A landscape with many valleys, sampled at points; each row gives a point and its height.
From any point a ball rolls to the lowest of the 2 points nearest to it. It stops when none of these is lower. Distance is the straight distance between rows; heights are no part of it.
K_86: [165 130 174  63 163 147 110 123 117 122 152 133  68 104 129 120 106  90
 126 115 110 128]  (h 639)
K_55: [163 201 133 115 139 166 129 138 137 116 120  80 150 160 122  79 132 152
 105 127 104 139]  (h 170)
K_797: [152 111 183 132 186 168 126 113  91 153 146 173 138  55 132 143 103  86
  65  89  93 120]  (h 238)
K_549: [183 147  97 149  88 154 143 132 113 131  99  67 103 166 118 101 141 130
 104 184 178 124]  (h 472)
K_483: [164  50  43 107 117 106  92 196 159 148 119  72 132 132 108 137 117  94
  91 158 148 153]  (h 672)
K_353: [ 73 103 147 137 104  85 102  94 162 155  95 200 139 114 171 175 150 146
 177 119 126 125]  (h 166)
K_805: [139  65  65 149 113 141 142 174 103 121 115  96 149 125 114 155 122 132
 108 176 107 110]  (h 644)
K_203: [117 175 143  96 128 175 154 128 138 101 105 130 163 150 141 105 169 149
 115 112  95 150]  (h 233)
K_802: [158  61  94 137 146 122 136 194  87 134 110  20 195  83 119 147 134 109
  79 109 160 144]  (h 777)
K_563: [132 182 141 159  73 166 138 128 160 124 124  90 215 173 174 151 142 146
 129 172 182 141]  (h 59)
K_730: [104 136 132 112 114  82  95 138 119 142 182 141  61 154  80  78  91 101
 116 126 101 150]  (h 471)
K_393: [158 140 117 117  58 143 137 141 120 119 122 134 113 144 130 142 154 114
 191 146 129 131]  (h 744)
K_632: [142 118  66 111 127  86  97 135 135  94 120 125  80 139 104  97 138  97
 158 147 130 134]  (h 599)
K_118: [148 100  62 134 138 128 145 148 165 148 120  81 184 156 123 142 140 116
 123 142 192 132]  (h 782)
K_880: [ 74 148 150 121 174 136 140  91 123 109 146 149 101 122  99 123 101 129
 162  98 173 119]  (h 456)
K_928: [ 93  75  83 141 131 103 111 116  92 154 143 129 105 152 107 137 126 112
 138 121 132 128]  (h 464)
K_558: [ 83 129 195 104 166 145 122  93 155 134 148 175  96 107 120 174 127 129
 173 110 147 125]  (h 521)
K_457: [145 111 182 108 196 117  81 146  61 161 186 157  98  54 111 117  68  92
  63  95 129 145]  (h 542)
K_939: [102 158 120 143 118 107 132 125 104 150 130 154 103 112 125 132 157 170
 186 125 109 146]  (h 141)
K_987: [186 123  97 146 120 145  88 169 140 131 115  64 192 189 144 118  93 119
 103 196 196 159]  (h 552)
K_371: [146 130 130 112 118 162 129 132 113  94 112 117 157 152  92 112 121 162
 140 175 146 122]  (h 453)
K_207: [133 170 181  96 128 107 119  75 130  78 129 182 130  79 135 137 143 139
 142  76 130 112]  (h 495)
K_316: [148  75  91 125 153 139 144 182 116 152  96  54 211  92 148 161 178 132
  88 133 139 133]  (h 754)
K_18: [129 119 164  66 186 145  95 125  96 140 190 143  71  73 118 123  95  91
  83 106 144 130]  (h 591)
K_899: [137 178 155 113 162 132 117 142 133 135 150 138 105  66 122 135 137 131
 148 102  79 150]  (h 558)
K_106: [ 98 143 157 113 131 113 132  95 122  69 116 155 128 104  90 134 122 149
 169 105 138 147]  (h 388)
K_326: [123 137 216 140 200 104  86 112  61 162 190 150 104  60 120 139 104  59
  92 100 156 146]  (h 496)
K_162: [109 168 117 140 148 101 117 156 173 143 143 103  89 134  98  74  76 125
 151 116  81 109]  (h 671)
K_785: [125 115  68 170  96 135 160 137 175 136  93  89 213 150 154 150 179 139
 111 134 192 151]  (h 757)
K_374: [138  52  94 163 103 139 168 146 117 127  98  98 203 133 145 184 128 157
 113 147 131  97]  (h 618)
K_358: [145  81  77 165 128 125 181 144 109 154  93  76 207 125 159 139 200 138
 102 144 163 141]  (h 727)
K_759: [127 120  72  99 110  72  72 159 138 131 145 128  85 165 104  71  97 117
 111 136  98 129]  (h 544)
K_90: [110 156 132 126 104 130 160 135 129 104  90 149 141 136 157 139 178 205
 132 121 107 147]  (h 317)
K_251: [127 139 159 127 153 125 127 139 106 117 167 160  89 138 165 118  97 116
 138  82  67 158]  (h 316)
K_271: [130 127 165  99 159 111  96 164 125 142 160 139  43 120  99  62  90 103
  89 116 114 174]  (h 539)
K_64: [ 84  75 100 150 106 102 122 121 153 165  82 160 157 112 136 175 174 143
 168 124 157 115]  (h 230)
K_789: [ 97  78  57 163 114 116 136 127 121 135 125  95 161  79  98 196 143 107
 139 107 153 126]  (h 792)
K_836: [162 126 180 113 161 161 146 121 125 119 163 184 142  31 172 140 133 104
  64  69 120 118]  (h 355)
K_696: [145 177 160 112 148 129 129 107 115 136 117 164 103  61 172 126 181 156
 158  81  93 165]  (h 497)
K_726: [ 92 124 171 128 109 137 145  92 163 117  90 196 157 138 130 114 183 133
 127 117 109 107]  (h 356)
K_534: [ 91  71  75 133 112 113 132 125 106 129 154 141 143 165 133 172 124 134
 155 144  93 104]  (h 503)
K_449: [117 126 115 142 137 104 135 129 155 145 146 113  98 133  58  79  85 131
 121 164 120  89]  (h 718)
K_327: [ 99 102 113 125 147 130 151 119 126 105 146 126  80 179 148 111  78 130
  99 125 121 119]  (h 605)
K_204: [185 171 141 107 119 125 136 148 105  95 138  90 104 168 128  85  81 148
 113 163 153 145]  (h 532)
K_361: [ 64 132 158 148 113 112 101 114 111 169 120 175 115 117 146 163 156 147
 172 129  96 128]  (h 57)
K_555: [161 227 131 132 134 168 119 132 165 108 119  89 171 154 159 109 142 144
 140 142 150 163]  (h 118)
K_108: [ 93 130 170 130 117 155 146  91 127 135 125 166 114  95 117 111 165 132
 130 101  85 118]  (h 271)
K_351: [174 153 189 137 130 112 130  88 111 109 100 163 103  95 120 133 126 109
 135  77 109 126]  (h 425)
K_433: [147 150 155  99  98 150 122 109 134 121 137 151  74 115 107 123 161 114
 170 132 129 141]  (h 716)
K_621: [149 202 107 151 103 148 125 122 166 118 144  54 186 191 178 116 118 119
 109 153 153 161]  (h 121)
K_458: [113 127 125 140 127 150 123 134 162 129 105 156 110 147 140 175 111 162
 168 154  95 116]  (h 62)
K_49: [148 158 166 102 152 157 144  90 138  84 128 128 100  95 154 116 142 152
 120 101 133  93]  (h 527)
K_841: [145  96  59 113  97 119  96 162 155 133 117 107  91 149 102 126 113 105
 129 170 150 138]  (h 635)
K_600: [127 128 176 152 117 109 151  83  83 103 111 174  83 134 116 123 120 100
 138 111 132 146]  (h 336)
K_607: [157 116 107 160 112 160 146 153 105 145 120  49 217 169 143 135 153 136
  89 188 167 124]  (h 683)
K_936: [129  96 101 171 106 121 171 142 126  92 108 116 167 161 151 142 126 144
 120 153 159 112]  (h 590)
K_206: [ 97 156 217  74 132  99 109 141 103 130 143 214 160  79 174 151 140 164
 119  62 109 142]  (h 543)
K_690: [ 73 105 110 131 167 123  94 107  81 123 146 147 145 149 101 121 129 127
 171 138 120 131]  (h 431)
K_303: [106  85  59 137  95 112 109 150 138 167 133 106 136 126  79 156 115  66
 137 149  98 101]  (h 747)
K_525: [182 130 111 113 102 129 104 150 128 119 123  97  95 204 137  83 102 139
  89 192 166 120]  (h 501)
K_929: [187  67  79 145 112 130 138 181 111 142 118  63 191 150 134 152 118 103
  92 183 154 101]  (h 666)
K_227: [164  98 112 166 105 145 158 139 109 152 101  71 249 129 168 173 161 101
  95 146 172 148]  (h 702)
K_893: [124 183 138 110 121 100 144 117 148 121 103 156 139 105 159 103 182 191
 149  77 107 141]  (h 406)
K_343: [ 80 148 203 152 136 115 112  58 107 156 149 172  98 111 119 129 146  97
 136 121  99 118]  (h 173)
K_452: [ 84  74  43 134  97 144 118 135 131 135 144 116 159 108  65 148 143 101
 145 144 137 122]  (h 769)
K_862: [121 121 119 176 116 110 155 127 133 130 122 121 103 119  77 138  79 147
 163 142 126 107]  (h 755)
K_339: [124 144 138 135 128 104 175 120 164  87  98 157 139 110 110 127 144 160
 152 102 188 138]  (h 297)
K_742: [ 34 128 124 144 160 128 137  89 150 176 121 171 129 158 128 147 133 125
 154  89 106 115]  (h 346)
K_32: [169 145 164 113 107 181 139 135 117 109  83 121 151 160 149 118 152 180
 149 159 140 124]  (h 476)
K_889: [107  96 106 132  65 136 134 104 176 119  81 159 172 118 148 164 173 146
 141 129 122  88]  (h 323)
K_151: [ 91  98 114 145 118 133 160 116 109  99 129 144 129 175 155 142 111 151
 149 111 127 107]  (h 547)
K_313: [157 134 116 116 139  79  94 116 112 105 165 120  62 125 106  68 125 125
 138 165 120 109]  (h 636)
K_728: [ 94 120 158 127 154 115 116 144 114 116 170 140 100 124 103 116  86  98
 141 121  85 147]  (h 395)
K_475: [145 156 125  87 152 136 109 167 124 138 133 107  65 159 119  71  83 136
  65 110 107 148]  (h 597)
K_456: [150 124  78 113  89 160 142 140 117 120  85 115 181 143  81 153 158 146
 141 168 130 116]  (h 428)
K_224: [148 140 183 135 193 140 102  99 129 139 146 163 101  75 116 113  86  67
  90  94  99 106]  (h 134)
K_995: [ 39 125 136 156 176 126  89  84 110 169 139 151 103 153 109 135 130 107
 152 130 124 123]  (h 401)
K_473: [170 153 144  90 121 154 122 138 144 111 129 131  54 132 122  94 129 107
 111 151 137 145]  (h 682)
K_290: [144 185 127 113 161 143 125 126 162 142 155 110  82 101 124 114 103 147
 142  93  91 107]  (h 611)
K_72: [ 93 118 113 131 169 117 108 159 139 127 134 122  74 163 118 109  47 163
 104 133 129 119]  (h 662)
K_305: [149 138 139  96 156 140 158 115 129  87 150 124 117 153 158 104 107 121
 114 110 121 108]  (h 587)
K_560: [181 133 183 109 152 154 152  94 123 107 166 139 126  63 148 105 137 122
  91 110 101 101]  (h 459)
K_365: [144 149 135 143  95 136 171 141 194 114 136  96  93 144 132  93  96 113
 113 138 123 115]  (h 445)
K_694: [159 139  97 117 125 124 139  92 102  83 112 114 130 141 102 102 113 146
 143 150 112  88]  (h 482)
K_727: [114  91  81 143 137 138 129 120 159 150  98 124 119 129 129 162 126 147
 173 147 157 126]  (h 150)
K_530: [ 72 150 140 157 126 144 151 112 186 156 143 139 121 128 128 142 121 124
 158  92 110 116]  (h 254)
K_788: [104 155 179 101 109 111 123 120 136 149 109 214 159  81 157 116 160 187
 137  66 104 124]  (h 512)
K_287: [122 128  97 124  71 158 130 115 144 118  75 128 203 119 134 160 191 173
 117 167 139 115]  (h 390)
K_894: [105 137 193 134 188  84  95 127  83 143 178 147  87 115 119 118 107  88
 123 116 118 147]  (h 448)
K_272: [120 132 129 136 117 142 170 128 199 123 165 126 115 150 160 140 121 114
 143 134 129 116]  (h 358)
K_50: [142 134 126 140 128 108 136 142 112 128 124 135  88 151 159 121 129 130
 157 136  87 159]  (h 222)
K_874: [172 163 106 129  95 131 157 119 134 126 105  74 148 180 136 127 149 141
 151 140 178 127]  (h 440)
K_87: [101 138 173 151  97 106 127  78  71 147 131 161 129 151 120 133 141  87
 153  89 105 113]  (h 255)
K_434: [121  46  65 140 103  90  86 183 140 167 132  95 130 115  77 146  95 101
 100 135 139 106]  (h 713)
K_717: [179 104  83 120  85 115  89 186 141 132 114  73 141 189 135 114  97 111
  71 217 158 142]  (h 531)
K_573: [105 135 203 122 163 119 122 121 100 113 154 184 124  88 166 144 122 125
 129  66  91 143]  (h 422)
K_864: [154 170 108 136 116 116 159 105 131 118 112 115 135 139 170 139 158 162
 130 128 145 144]  (h 393)

For each start below, name the point where the ball stops.
K_327 -> K_224
K_449 -> K_90
K_316 -> K_530
K_785 -> K_530
K_802 -> K_530
K_118 -> K_530
